Points on a hilly landscape, in no order, each with its height.
From any point a ball takes the steepest step (drop divided by distance) to one of its 4 nearest points. It stops when none of these is lower. Distance is the straight distance between rows; heights are no part of it.
J457: [100 117  91 102 133  57 117 100 114 123 132 103  97  80  76 106  96 108
 124 124  71 122  90 131  64 115 100 123 106 122 116  70 116]  h=467
J541: [112  77 113  85 102  50  85  87  81  99 111 108 123  69 113  91 113 101
  93  74 110  50  91  74 105  72  72 126  81 129  93  98 121]  h=384
J365: [105  97 114 110  92 111  92  99  78  75  73  97 109 125 108  85 103  95
  90  85 112 107 101  95 117  81 118  89 102  79  97 105 120]  h=364
J782: [ 83 105 102 102  98 109  85 118  97  85  81 103  95 122 102  97  98  80
 112 113 122 118 111  89 101  85  87  79  81  82  83 108 128]  h=246
J759: [ 89 116  88 108 110  86 120  97 117 124 127 103  80  71  80 115 102 112
 123 110  73 119  98 136  79 116 100 100 121 112 136  81  85]  h=419
J52: [100  81  98  67 131  66  77  99  94  91  94  92 116 101 117  83  96  99
 113  85 145  81  94  60  93  73  64 102  71 116  72 111 132]  h=358
J272: [ 78 108  89  91  94 123 126 100 123 105 109  94  61  83  71 112 115  86
  91  96 106 114 119 109  91 150  88 112 114 116  93  95  77]  h=442
J799: [ 82 100  99  99 110  95  80 111 113  92  95 104  87 110  93 102  92  78
 118 119 119 112 112  83  83 105  87  96  74  89  82 112 120]  h=608
J445: [110  80 116  98 103  91  87  76  68  87  81  95 116  98 107  75 114  94
  97  76 111  78  94  74 120  72  91 110  90 106  96  98 116]  h=263
J732: [112  81 113 103  90  84  87  67  68  92  90 101 113  84 107  70 119 100
  83  60  99  60  91  75 123  72  95 114  97 106 111  86 109]  h=339
J50: [112  80 112  93  93  53  94  81  78  98 104 111 116  68 116  88 117 102
  88  69  99  49  90  76 112  64  75 126  88 123 104  88 113]  h=334
J11: [ 83 105  94  87 124  89  79 109 120 101 106 103  84 104  88 103  86  83
 119 122 125 112 110  81  73 118  80 108  64  93  74 107 126]  h=581
J89: [ 89 116  87 100  97 111 120  93 118 124 125 103  81  77  85 122 103 112
 110 104  75 111 105 135  93 122  98  94 124 108 130  91  71]  h=428
J770: [106 102 105 111  99 105  93  98 100  97 105 119  98  93  97 104  93 104
 108 117  82  99 103 113 102 100 106 100 106  88 113 113  88]  h=423
J569: [100 103 104 110  78 122  95 112 102  87 101 109  99 111 107 103  97 102
  96 100 103 103 105 114 106 100 121  86 111  87 105 121  89]  h=643
J150: [ 99 112  94 106  94 111  93 108  76  81  63  84 122 149 107  98  99  90
  80  83 117 111 106  85 112  69 109  58  95  79  93  66 144]  h=314
J796: [109 113  99 100  69 126 123 113 113 125 121  89 112 103 121 119  97 141
  85  96  91  95  89 132 110 103 117  74 121  84 124 111  60]  h=341
J160: [ 96 111  90 112 132  57 111  98 111 125 133  98  91  79  78 105  97 109
 128 117  63 127  77 137  69 104 109 117 113 117 128  76 109]  h=440
J878: [120 103 113 110  89 110  95  93  75  83  80  97 115 114 107  84 101 114
  80  82 103  94  91  97 120  83 130  94 106  80 108 107 103]  h=535
J928: [114 102 100 114  92 113  87  95  79  86  70  78 122 137 106  82 104 111
  65  63 113  98  84  86 113  76 138  79 101  70 107  79 118]  h=562
J847: [123  90 112 104  97  91 101  68  68  89  84 102 116  91 108  76 108 109
  90  81  88  80  92  86 127  74 107 111 104 100 115  99  98]  h=363
J252: [ 71 103  91  99  91 119  96 113 121  95 116 103  73  98  83 110 104  73
 105 107 110 110 119  98  84 129  89 104  92 101  91 102  96]  h=779
J470: [ 94 113  98  89 129  78  89 103 120 105 119 109  92  84  78 107  87  94
 116 124 107 100 108  94  66 139  91 127  77 105  80  98 119]  h=556
J53: [ 79 113 100  92 113  94  99 105 123 103 121 108  75  79  72 112 100  89
 105 116 112 103 121 101  67 144  86 124  86 111  88  91 109]  h=214
J300: [111 105 110 114  79 114  94 109  83  82  82  90 117 131 110  95 100 118
  66  74 115 100  93 100 110  85 144  81 109  70 101  99 112]  h=585
J141: [ 94 118  97  96 122  79 110  97 118 113 125 113  90  75  73 112  95 106
 115 126  86 106 111 120  64 133  93 124  96 119 104  80 109]  h=542
J923: [ 91 107 102 104  92 109  92 119  81  80  72  98 106 131 106  96 100  82
 103 101 123 116 111  90 109  77  93  72  91  80  88  94 135]  h=286
J610: [ 78 106  86 103  74 134 107 141 112  88  97  92  89 130 117 111 102  74
  89  97 124 116 114 101 102 101  95  62 106  97  84  96  99]  h=359
J378: [103 104  92 113 121  77 108  91 105 119 121 112  93  81  88 110  93 109
 124 122  59 115  94 124  86 104 105 108 107 107 126  90  93]  h=413
J62: [104  91  99  81 139  79  79  95 114 106 102 104 109  96  99  91  83  93
 120 118 112  94  96  76  79 110  81 122  69 110  69 116 119]  h=360
J986: [ 87  96  75  93  81 145 132 121 131 107  95  60  70 122 100 108 104  89
  69  83 105 118  89  95 104 139 107  85 120  99  76 104  59]  h=164
J714: [ 92 114  94 104 106  98 117  95 116 115 124 111  83  74  79 119 103 105
 113 114  77 111 108 126  82 122  97 106 113 110 125  87  85]  h=414
J204: [ 95 112 101 101  94 109  94 112  77  78  60  95 114 140 108  93 102  86
  93  93 125 114 108  82 111  73  94  66  92  81  88  82 144]  h=291
J958: [ 98 101 100 111  97 113  93  98  71  79  67  82 119 139 108  81 105  94
  85  73 119 106  98  84 115  73 113  73  95  79  99  79 134]  h=412
J175: [108  94 103  93 133  80  88  89 106 106 105 114 107  90  92 100  87  95
 121 123  92  94 101  92  81 112  89 125  78 112  84 109 112]  h=344
J502: [ 96  93 106  98 121  89  80  97 110 101  97 110  99  99  89  99  89  94
 117 124 102 100 104  90  85 106  89 116  76  99  86 116 113]  h=462
J199: [ 72 107  94  92 108  98  80 119 117  98 102 105  79 105  90 104  91  74
 116 122 127 114 112  84  80 115  75  95  70  92  78 106 120]  h=589
J661: [105 102 104 107 113  97  94  96 107 104 108 120  99  87  89 107  89  99
 116 129  76 103 106 110  91 108 103 112  99 101 110 108  92]  h=395
J207: [ 95  91  98  76 125  79  81 101  90  89  71  91 111 108 111  90  99  92
 116 100 145 101  96  63 101  65  63  84  72 103  76 102 136]  h=309
J730: [119  78 105 100 122  67  99  78  87 110 102 107 122  83 108  94  97 107
 114 114  77  84  90  91 107  79  86 128  93 128 101 100  97]  h=235
J36: [111  95 115 109 100 103  92  93  88  91  91 114 101 101 100  92  94 101
 107 111  94 100 103 102 108  91 109 107  99  90 104 119 100]  h=429
J974: [115  92  90  98 143  53 102  88 105 131 119  96 112  85  98  96  90 108
 127 121  53 112  75 116  85  90  97 128  96 129 106  77 108]  h=530
J715: [109 109  94  88  70 137 135 109 128 136 114  79 103 105 116 117 100 134
  83  94  89  99  84 126 104 121 111  82 125  94 110 113  47]  h=316
J336: [ 80  98  80  92  85 143 126 108 128 106 102  78  66 108  91 110 110  88
  80  84 100 111 104 106 104 143 101  93 121 106  84 103  60]  h=272
J320: [100  97  88  90  74 146 132 113 130 118 106  75  90 110 108 116 102 114
  74  90 100 103  88 113 101 132 113  84 128  98  94 114  51]  h=290
J983: [121  83 103  86 134  70  89  84  97 111 106 108 124  87 106  93  89 104
 119 113  89  79  91  84  95  92  78 132  80 127  81 108 104]  h=184
J911: [ 78 102  93 108  76 127  97 133 110  85  97  99  89 125 109 106 100  77
  98  99 121 114 111 102  98  99 101  72 105  90  89 107 103]  h=257
J405: [ 96 109 106 108  92 112  94 112  78  75  71  94 109 134 107  90 101  87
  95  88 119 116 103  91 111  77 107  75  97  78  89  95 129]  h=338
J854: [ 67 101  88 102  82 125  96 128 120  93 102  98  76 113  99 109 103  69
 102 103 119 116 118  95  92 116  86  84  94  94  87  99 101]  h=564
J967: [100  95  90  95  66 148 124 126 132 113 100  77  94 117 112 117 101 114
  74  87 117 101  89 106 103 119 121  77 123  98  88 117  59]  h=294
J135: [ 99 122  92 110  86 119 107 130  85  83  65  94 125 146 108 117  99  93
  67  87 123 106 109  90 102  82 108  45 106  81  89  61 144]  h=349
J722: [ 90  99  87  98  72 143 112 119 126 103 109  88  85 112 103 111 101  96
  84  88 108 105 105 108 104 121 111  83 122  97  97 114  68]  h=295
J624: [ 83 110  97 100 100 110 107 101 122 105 121 109  77  75  76 114 103  92
 105 112  92 106 120 111  80 138  90 112 105 110 105  94  87]  h=446
J323: [106  77 112  96  94  68  87  72  72  90  97 104 119  77 107  79 118  95
  89  66 103  56  91  71 114  70  82 121  91 114 100  92 116]  h=254
J699: [113 112 105 109  85 110 105 103  98 105 108 111 105 100 112 108  92 124
  96 107  84  99  99 125 116  95 123  88 116  86 125 116  74]  h=519
J822: [ 88 121  97  93 113  83 119 105 116 111 128 109  81  71  71 117 103 102
 106 119 101 109 116 121  68 142  88 130  99 125 100  77 106]  h=247
J538: [119  90  97  99 136  62  99  83 101 121 112 107 119  83  98 100  87 107
 123 128  63  98  86 103  89  93  90 128  92 125 100  88 103]  h=285
J757: [122 110 111 109  88 105 105  94  81 100  99 109 108 101 114  97  93 127
  91 103  83  97  91 117 123  87 128  91 114  83 126 117  81]  h=474
J789: [123  84  99 102 125  58 105  80  91 119 107 107 119  79 109  97  94 110
 121 119  63  96  83 101 108  77  93 126  97 124 108  95  96]  h=157
J675: [108 106  96  90  67 138 124 117 126 124 113  83 108 110 115 119  98 131
  76  91 102  92  88 122 105 115 118  77 129  95 107 116  54]  h=320
J506: [ 90 113  91 108  77 121 106 144  93  79  76  93 112 144 116 116  98  83
  77  92 126 113 109  99 105  82 105  51 106  87  88  77 126]  h=441
J277: [ 83 107  87  95  94 123 123  97 120 112 117 100  71  82  78 117 108  97
  97  99  92 110 116 116  93 140  94 105 120 111 104  95  69]  h=434
J539: [ 91  97 104  98 107 101  83 107  85  83  73  99 104 118 104  88 100  86
 117 106 125 112 106  79 108  79  85  86  81  88  81 108 129]  h=207
J191: [ 95  93 101  83 126  85  80 103  94  91  76  96 105 113 107  91  95  87
 121 110 134 105 102  70  95  78  73  94  70  98  71 111 130]  h=68
J577: [ 96 112  88 113 111  87 110  94 111 126 126 107  90  81  92 113  96 115
 123 115  61 117  94 137  89  99 106  93 118  96 140  92  81]  h=430
J482: [130 106 115 108  89 104 102  82  71  95  86  98 117 105 114  85  98 128
  71  85  89  88  82 105 129  81 137  94 111  79 122 101  89]  h=242
J306: [ 85 113  95 104  80 115  94 130  91  78  76  99  99 135 111 103 100  75
  99 104 125 118 112  95 105  81  92  62  95  85  85  93 131]  h=315
J92: [ 91 107  89  99  88 126 112 101 121 111 119 105  81  87  87 115 103 102
 101 100  83 106 108 123  96 128 101  96 119 101 114 105  68]  h=431
J900: [ 83  99  96 109  76 131  98 129 111  86 101 100  88 121 107 106  98  83
  95  94 114 109 112 104 100 106 108  77 110  93  92 112  94]  h=396
J443: [ 98 111  92 108 120  76 107  96 112 120 125 111  92  75  80 110  96 105
 119 126  68 113 100 126  75 118 100 114 105 112 118  86  99]  h=410
J167: [115  91 103 103 126  72  95  85 101 113 106 112 111  87  92 101  88 105
 121 130  74  97  95 101  93  96  92 124  90 113 100  99  97]  h=342
J598: [ 88 103 103 104 105 104  89 104 115  97 111 117  90  91  83 105  94  88
 113 117  95 102 114 103  83 120  96 111  94  99 100 110  97]  h=451
J987: [105  97 104 102 121  87  89  93 109 107 111 112  99  89  86 103  90  94
 119 127  85 102 104 100  79 117  94 123  87 106  94 104 107]  h=375
J307: [ 96 109  95 107 103 106 104  97 111 110 119 116  90  81  83 113  99 103
 112 120  77 106 109 123  86 118 101 102 110 102 121  99  85]  h=408
J158: [ 89 104  88  90  79 143 122 109 128 111 109  91  79 101  98 115 106 100
  87  87  92 105 104 113 102 134 104  88 124 103 100 108  59]  h=287
J224: [ 99 105 101 109  84 123  96 108 107  96 109 112  92 100 102 109  96 100
 101 105  93 100 108 118 103 107 113  87 111  90 109 119  81]  h=615
J663: [ 97  80 110  88 110  81  83  84  75  87  82  90 116 101 106  77 112  92
 107  80 130  84  99  64 107  67  75 102  81 108  85 103 129]  h=345
J180: [117  93  98 109 122  75  98  83  97 111 106 110 108  84  99 104  91 106
 122 127  64 100  95 111 102  89 100 118  99 107 111 102  93]  h=368
J615: [ 99  92 108 106 109  99  83  97  95  89  90 111 101 103  98  95  93  88
 117 116 103 103 105  92  96  96  94 108  86  94  90 120 109]  h=590
J75: [ 85  97  84 100  71 146 115 128 128  99 104  80  86 119 110 110 103  88
  81  86 115 107 101 103 103 122 111  78 120  97  85 109  66]  h=306
J73: [ 86 108  99 109  80 121  92 128  99  79  88 100  97 128 111 103 101  82
 100 101 121 115 111 100 103  89 105  72  97  84  88 107 118]  h=392
J166: [121  81  98  91 131  58  98  83  95 120 111 104 123  81 106  99  91 104
 120 116  72  84  87  93  97  83  82 131  88 132  94  93 101]  h=206
J54: [104  80 104  75 135  73  78  96  95  97  91  97 116 101 111  87  93  95
 117 101 133  88  95  64  97  85  72 114  72 113  67 115 125]  h=296
J359: [106  96 106 108  93 112  89  89  71  79  71  87 118 127 105  75 108  99
  82  66 114  95  92  83 121  74 121  88  98  79 100  84 123]  h=481
J669: [ 90 120 100  91 122  78 108 102 118 109 128 112  86  76  70 114  96  99
 109 122 102 106 113 113  63 144  89 130  93 117  92  85 111]  h=561
J826: [ 86  99  88 105  67 137 113 139 121  90  99  83  94 125 117 114 101  92
  82  83 127 106 100 104 105 104 114  67 120  94  87 108  87]  h=394
J5: [128  98 110 108  90 107  93  68  73  93  81  86 121 110 111  75 106 122
  63  58  94  76  76  84 128  81 137  96 106  76 118  82  92]  h=343
J496: [114  75 117  95 107  77  94  75  76  97  93 104 121  84 109  85 112 103
 103  88 102  70  96  78 115  74  82 125  89 118  97 104 111]  h=327
J453: [ 91 104 105 109  79 119  92 122  96  78  88 103  99 126 109  99  98  89
  95  97 117 110 108 106 105  89 114  79 102  81  95 113 114]  h=463
J389: [117  89 106 107 119  80  95  87  93 104  95 113 113  88  97  98  90 104
 117 123  76  94  97  99 102  93  93 118  93 108 101 110  99]  h=355
J331: [117  91 108 109 112  87  97  84  84  98  91 115 110  88 100  96  93 106
 112 119  77  95  97 102 112  89 102 113  97 103 108 115  93]  h=381
J397: [ 86  98  92 103  74 137 102 123 119  93 106  97  87 116 103 109 101  90
  92  94 112 107 110 109 100 112 108  82 114  94  96 116  78]  h=321
J727: [117  83 111 106  91  81 100  62  67  93  92 100 115  79 110  75 117 106
  82  64  89  63  84  79 131  71  99 113 103 106 120  81  99]  h=453
J7: [ 77 104  88  96  89 125 110 105 126 103 115 102  69  89  79 113 110  86
  98 100 103 110 119 106  89 138  95 106 106 110  97  98  80]  h=449
J876: [ 94 108 102  97 118  91  95  99 114 106 116 113  92  84  77 110  93  93
 113 128  97 102 111 104  68 133  91 120  84 106  93 100 109]  h=457
J364: [120  79 109  93 105  46 102  81  80 108 112 110 122  65 121  92 109 106
 100  86  85  61  87  87 114  62  76 130  94 136 108  86 104]  h=468
J813: [ 92 111  99 113  78 121  99 126  89  76  79  93 110 135 113 104 100  89
  82  87 123 115 106 100 105  81 116  62 108  79  92  91 124]  h=464
J494: [ 95  93 107  93 116  90  80 103  92  90  78  99 105 112 105  89  95  87
 121 111 127 105 101  76  98  81  79  97  73  94  79 113 128]  h=152
J427: [ 99  85 108  87 120  84  80  95  92  94  84  97 109 104 104  86  97  90
 121 106 121 100 102  71  96  84  82 109  75 103  79 117 123]  h=210
J879: [ 89 118  95 101 110  91 115  99 116 112 123 110  86  70  70 114 103  98
 111 121  87 109 114 123  73 130  93 117 109 114 112  82  95]  h=435
J873: [116  83 110 103  84  65  95  67  73  96 102 106 111  65 111  81 121  99
  79  64  84  53  88  77 124  66  85 122  99 116 119  76 105]  h=599
J636: [105  90 114 107 100  99  87  91  80  82  80 104 109 109 104  85 103  95
 106 100 104  99 102  88 114  80 101 105  92  91  93 112 114]  h=271
J665: [ 86 103 100  93 107  99  81 116  97  89  77 103  93 118 100  94  92  79
 119 119 129 116 111  80  95  89  78  87  74  86  77 107 127]  h=245
J66: [ 64 106  91  90  98 108 103 114 124 100 113  93  64  92  78 110 111  76
 101 105 123 113 122  92  78 138  78 106  89 108  84  96 103]  h=641
J322: [ 91  95 106  91 124  88  78 100 109  96  92 104  96 106  96  94  87  85
 120 122 120 104 105  79  85 103  83 109  71  98  78 116 121]  h=574
J411: [124 101 111 113  96  97 104  85  78  98  89 111 111  98 112  95  95 122
  94 107  76  93  92 113 121  82 122 100 110  87 121 113  87]  h=465
J547: [ 78 102  99 107  89 115  84 119 110  89 102 107  84 112  98 105  98  76
 110 106 111 112 115  97  93 104  97  89  92  89  90 114 104]  h=704
J253: [102 106  85  89  77 142 126 103 126 121 111  83  88  99 101 118 103 116
  85  92  89 103  96 120 107 131 105  83 127 101 107 112  51]  h=301
J633: [118  92 114 108 100  95  95  79  75  86  81 108 111  97 109  82 100 107
  99  98  90  92  97  94 120  79 109 108 102  96 107 113  98]  h=300
J685: [103 103  90 116 126  68 104  89 109 125 124 104  99  80  88 108  94 112
 129 123  57 121  84 127  86  98 106 109 110 111 131  87  97]  h=425
J118: [ 88 102  91 108  69 130 110 144 107  86  91  88 103 134 119 115 103  88
  77  86 131 111  99 102 102  91 117  60 115  91  90  99 103]  h=517
J244: [124  82 105 103 114  63 106  73  80 109  97 107 116  78 114  91 100 112
 111 103  74  85  89  95 121  68  93 124 100 121 111  95  89]  h=455
J13: [110  77 105  71 120  56  77  95  91  99 114 106 124  81 123  91  99 103
 100  79 122  54  89  72  97  75  69 124  75 131  76 112 126]  h=416
J366: [ 97 102 105 109  96 111  91 104 107  94 105 114  92  98  93 105  94  95
 108 114  93 102 115 108  96 109 104 102 101  92 105 117  95]  h=432
J763: [ 79 115  97  94 102  98 113 106 119 105 121 104  74  76  68 116 109  93
 102 109 108 107 121 111  72 148  85 126 101 120  92  86  97]  h=567
J294: [114  81 114 102 111  83  90  81  81  94  86 108 118  92 102  84 102 101
 111 102  98  85  98  83 111  81  91 122  93 110  96 113 106]  h=354
J817: [126  91 110 105 106  77 109  73  74 102  92 104 114  85 110  93  99 117
 104 103  73  90  89 104 127  72 105 115 108 104 120 104  89]  h=595
J200: [ 97 106  97 104  78 132 105 112 116 102 111 109  94 106 104 111  93 107
  92  96  96 100 110 120 104 116 115  89 119  92 108 115  71]  h=617
J913: [ 95 107 104 114  72 128 103 130 102  83  95  91 107 130 115 107 102 103
  77  81 126 104  99 106 103  89 129  71 117  81  96 106 102]  h=611
J621: [ 97 108  92 106  95 108 106  98 113 114 118 112  92  83  95 114  96 114
 109 115  72 106 102 129  98 110 106  93 115  96 127 104  72]  h=427
J743: [ 85  92  74  98  79 145 126 137 129 104  95  65  77 129 113 112 102  83
  73  85 117 117  97  93 106 122 106  73 122 103  74  99  69]  h=367
J737: [ 73  97  80  91  88 137 129 112 123 103  99  70  52 113  92 105 112  77
  77  85 104 123 107  93 105 148  90  96 114 107  73  95  72]  h=573
J254: [117 100 102 111 105  88 103  85  87 106  99 113 103  91 107 101  93 115
 112 118  69 101  92 115 117  86 110 103 108  95 121 111  86]  h=433
J725: [ 94  98 104  82 118  89  84 102  81  89  65  94 111 117 105  88 104  85
 116 104 137 106 102  69 105  70  69  79  75  92  76  96 138]  h=180
J548: [108  81 115 100 110  89  86  84  78  87  78 103 114 101 102  86 104  96
 112 100 111  93 100  80 110  78  90 114  88 102  87 114 117]  h=347
J531: [104 107  96 108 117  84 100  91 107 115 122 113  95  80  84 110  92 107
 119 127  65 110 100 121  84 111  98 109 100 105 120  92  91]  h=406
J392: [117  99 110 110  91 112  91  87  72  84  77  88 120 122 108  77 104 114
  72  68 102  91  87  88 123  81 136  91 104  77 106  91 108]  h=466
J358: [112  83 112 106  95  97  90  73  66  84  77  95 116 102 107  71 114 102
  88  69 105  81  89  77 123  76 107 106 101  96 105  90 109]  h=253
J523: [ 91 103 100 106  90 122  97 105 116  99 116 114  86  92  87 110  98  92
 104 113  89 102 113 114  93 120 102 101 107  97 109 110  81]  h=418
J219: [ 61  97  83  93  88 125 112 116 122 100 108  83  59 102  83 107 115  67
  94  94 119 119 120  93  94 136  79  99  98 107  79  90  89]  h=563
J576: [ 93 122  91 100 122  66 125 102 115 121 132 105  88  71  74 112 101 110
 120 120  80 122 101 135  65 125  95 119 114 126 119  69 109]  h=526
J792: [109  99  95 112 114  83 106  92 102 118 112 112  99  84  99 105  90 113
 120 124  60 108  93 121 100  93 106 105 109  99 127 102  87]  h=436
J498: [124  76 103  86 118  49  99  88  90 116 115 109 128  74 118  99 100 106
 107  98  83  66  86  90 108  70  74 133  88 142  93  93 104]  h=417
J151: [ 91 105 101  93 126  86  80 104 119  99 105 107  91  98  88 101  89  86
 121 122 113 104 106  85  73 119  87 115  69  96  78 111 118]  h=558
J234: [ 68 108  93  94 104 103  93 114 122  98 113 102  69  95  80 107 102  76
 107 110 123 112 118  94  73 131  79 108  83 102  87  98 110]  h=635
J558: [ 78 104  93 103  81 130  98 117 120  96 109 105  80 106  96 108 101  80
 100  98 108 108 114 104  95 119 101  91 105  96  96 109  87]  h=445
J357: [ 99 112  90  94  81 129 122 102 122 121 121  97  90  94 105 118  99 119
  94  95  84 102  97 126 104 122 109  81 128  97 119 108  52]  h=324
J560: [103 113  91 107  95  99 108  98 109 124 123 103  93  89 104 113  96 122
 115 111  65 110  92 137 105  98 111  87 119  87 140 104  73]  h=553
J936: [ 95 104 102 111 103 107  93  97 111 102 112 119  90  86  86 110  94  96
 113 118  82 102 111 113  90 116 102 101  99  97 108 110  89]  h=404
J678: [107 113  98 102  81 116 114 104 105 115 119 104 101  95 111 112  93 126
 101 105  77 101  95 135 109  99 117  81 118  88 133 114  67]  h=583
J880: [ 75 119  98  79 108  82 121 113 122 103 120 101  68  77  73 114 108  95
  97 111 130 110 122 111  73 159  76 138  93 130  80  86 109]  h=518
J148: [108  79 112  94 116  78  86  85  84  93  85 101 117  93 106  84 101  97
 112  99 111  85 100  74 106  80  83 121  82 113  85 114 116]  h=305
J484: [119  91 106 110  88 110  91  76  72  86  73  83 119 116 107  70 107 109
  67  55 104  82  83  80 124  77 133  95 103  81 111  81 103]  h=387
J435: [102 103  97 108 116  91  98  92 109 111 118 117  94  81  82 111  92 102
 116 129  73 106 103 115  82 113  99 116  98 107 112  96  96]  h=401
J499: [ 96 100 104  93 107  99  86 101  72  82  63  94 111 124 106  82 106  86
 110  90 128 109 103  74 112  68  85  79  84  89  84  91 139]  h=224
J239: [ 73 116  98  80 110  84 109 113 125 101 124  99  67  82  73 113 106  91
  99 110 137 109 122 101  67 157  78 133  84 119  77  86 114]  h=515
J269: [ 98  89  89  63 146  73  79 102 107  95  83  93 109 108 116  89  85  97
 119 102 145  98  98  59  88  76  63  92  65 112  63 109 134]  h=444
J293: [103 105  88 107 140  50 110  96 111 130 130  94  99  84  82  99  93 109
 132 118  58 128  69 131  67 102 109 123 109 123 117  70 121]  h=452
J877: [ 94 115  87  97  87 120 122  99 119 125 123  96  90  87 101 119  99 120
 104 101  75 109  99 135 101 117 104  81 127  97 133  99  60]  h=383
J23: [ 68 109  95  85  99 101 123 106 121 102 111  88  56  84  73 113 121  84
  92 100 128 119 124 100  84 155  72 128 100 123  79  89  95]  h=545
J651: [114  86 103 105  84 106  85  66  73  91  83  88 117 102 109  64 114 101
  68  50  97  64  82  68 125  76 116 103 100  89 117  73 102]  h=426
J574: [112 103  96  97 134  72  98  86 108 120 117 113 110  83  84 107  88 104
 122 131  71 101  95 106  74 113  95 125  88 118  98  91 107]  h=379
J289: [119  89 104 106  87  99  93  63  71  92  86  88 116  96 113  68 111 110
  70  54  90  64  80  76 131  76 114 105 104  90 122  76  94]  h=385
J812: [101 114  94  99 130  72 108  93 112 119 127 110  99  77  77 108  93 103
 121 131  71 110  97 121  67 117  95 123  99 119 112  77 110]  h=454
J218: [ 96  95  83  91  79 146 131 117 136 115  94  64  81 118 102 113 103 105
  68  88 106 109  87 103 103 139 113  83 125  97  80 112  55]  h=259
J505: [119  79 110 101  99  56 103  73  72 102 100 107 121  66 115  88 114 105
  94  79  86  63  90  83 121  62  82 126  98 128 109  85 101]  h=629
J280: [117  81 109  81 104  37  93  93  87 109 125 114 129  64 122  98 104 105
  94  83  90  51  86  86 104  68  75 132  87 142  93  91 117]  h=402
J551: [ 97  98 110 111  93 114  85 106  95  82  87 112 100 114 103  97  96  89
 105 108 105 105 108  98 105  93 109  94  94  85  96 121 108]  h=501
J888: [128 101 113 106  91 102 100  73  68  91  80  95 116 105 111  80 105 121
  71  75  92  83  84  95 131  83 132 102 108  82 117  97  95]  h=289
J775: [117 100 110 113  97 103  97  90  85  90  95 117 105  99 103  95  95 110
 102 110  83  98 101 108 115  87 117 101 107  91 113 116  92]  h=456
J802: [123 108 118 110  85 110  98  91  76  86  83  95 116 118 107  88 101 123
  71  79 101  90  86 101 120  86 141  92 109  71 112 101  99]  h=450
J991: [106 101 105 113  94 112  88  98  73  78  67  84 118 138 107  81 107  96
  78  69 115 105  96  85 113  76 123  79  99  76  97  85 129]  h=470
J982: [108  85 105  87 131  78  77  89 104 104  98 104 113  93 102  93  87  98
 121 117 105  89  98  78  87 101  86 126  75 112  74 115 112]  h=266
J599: [102 116  95  94  71 120 127 106 122 141 125  81 108 103 118 118 100 137
  94  98  78 102  83 140 106 109 111  74 126  89 135 107  52]  h=382
J818: [ 99 115  92 100  82 111 121 101 116 135 129  91  96  91 112 118  98 129
 107 102  70 108  87 144 105 107 109  79 125  91 139 106  63]  h=576
J170: [ 83  99 101 104  97 109  81 115 112  91 100 108  85 108  93 104  96  78
 116 116 112 114 112  93  90 110  91  98  86  91  86 116 110]  h=712
J295: [ 74  98  80  97  80 141 109 124 124  96 105  85  71 117 100 109 104  73
  89  89 115 117 110 100 100 128  91  82 107 102  84  98  82]  h=508
J596: [ 99  91 109 103 100 104  88  92  69  77  67  92 112 122 104  77 110  91
  99  82 119 103  99  79 116  73 100  89  91  88  91  97 130]  h=288
J17: [121 109 116 108  85 112  99  97  81  88  92 106 111 110 111  96  97 121
  81  92  96  97  91 109 117  90 134  91 110  77 116 115  94]  h=514
J34: [ 72 100  84  92  87 135 121 108 124 101 107  84  60 102  85 109 115  78
  88  88 108 117 113 100  98 145  91  98 113 109  87  97  74]  h=361
J25: [ 70 108  95  82 103  91 122 111 122 101 115  91  58  82  72 112 115  84
  93 105 137 115 125  98  78 156  71 131  91 124  78  85 105]  h=520
J916: [110 107 112 113  81 117  96 112  86  79  86 100 109 123 112  97 101 110
  78  84 115  99  98 105 112  85 136  83 108  75 104 111 104]  h=577
J462: [107 108 101 106  83 123 100 106 106 101 109 110  99  97 108 108  92 114
  96 106  85 100 105 123 110 104 119  87 115  87 119 119  74]  h=575
J449: [121  77 114  97 111  72  95  75  81 102  93 109 118  82 108  88 102 104
 108 100  89  79  97  84 113  74  86 125  93 123  97 105 103]  h=299
J77: [ 88 101  95  81 130  85  76 108 111  98  88  99  96 109 100  96  85  84
 121 122 132 111 103  70  82  97  74  98  62  95  71 113 128]  h=637
J278: [112 107 108 103  66 134 111 121 108 102 107  98 105 112 114 113  97 124
  76  90 108  95  95 120 105 103 128  78 119  86 112 118  73]  h=729
J79: [110  87 115 105  98  99  91  80  71  83  76 100 113 107 104  76 109 100
  96  84 106  91  98  83 120  76 106 105  95  96 100 107 112]  h=191
J393: [ 98 111  96  94 100 104  92 108  74  81  59  91 118 137 104  96 102  87
  98  94 126 110 110  81 113  69  82  63  88  84  83  75 146]  h=264
J895: [110 103  93 110 128  68 102  88 102 120 117 107 103  82  90 107  93 108
 125 131  59 109  90 120  83  97 102 117  99 110 118  87 100]  h=420
J33: [122  88 111 104  99  77 105  67  67  94  91 103 117  79 113  81 110 112
  92  82  83  77  88  86 131  70 100 116 105 108 117  93  94]  h=505
J587: [105 108 105 115  87 115  95 113  83  77  77  90 114 138 109  91 101 105
  73  75 121 109  95  95 108  80 132  74 104  75  99  92 122]  h=528
J401: [115 112 112 107  75 120 102 110  92  95  99 101 109 112 111 102  96 124
  73  91 104  94  91 117 110  92 140  82 118  74 115 118  90]  h=640
J778: [122  91 112 106  94 100  94  68  67  88  79  97 117 101 107  74 107 112
  80  72  94  78  89  86 129  76 117 107 104  90 114  93  99]  h=312
J533: [118 117 113 103  67 118 108 111  95 105 108  95 115 112 116 109  97 137
  73  92 102  91  91 124 112  94 135  83 118  74 121 114  77]  h=750
J420: [101 105 101 100  66 135 104 128 110  97 105  97 100 117 112 114  97 111
  81  88 111 101 101 113 107 104 126  78 118  87 103 118  78]  h=684

Where does a ball stop that starts at each point below?
J357 | J986
J199 | J983
J295 | J986
J715 | J986
J792 | J789
J558 | J986
J359 | J191
J799 | J983
J817 | J789

For each start below, name every point that the ball comes to, in order.
J599 | J715 J253 J158 J336 J986
J89 | J877 J357 J253 J158 J336 J986
J813 | J405 J923 J782 J539 J494 J191
J587 | J991 J958 J150 J393 J499 J725 J191
J254 | J331 J389 J730 J789
J818 | J877 J357 J253 J158 J336 J986
J135 | J204 J393 J499 J725 J191
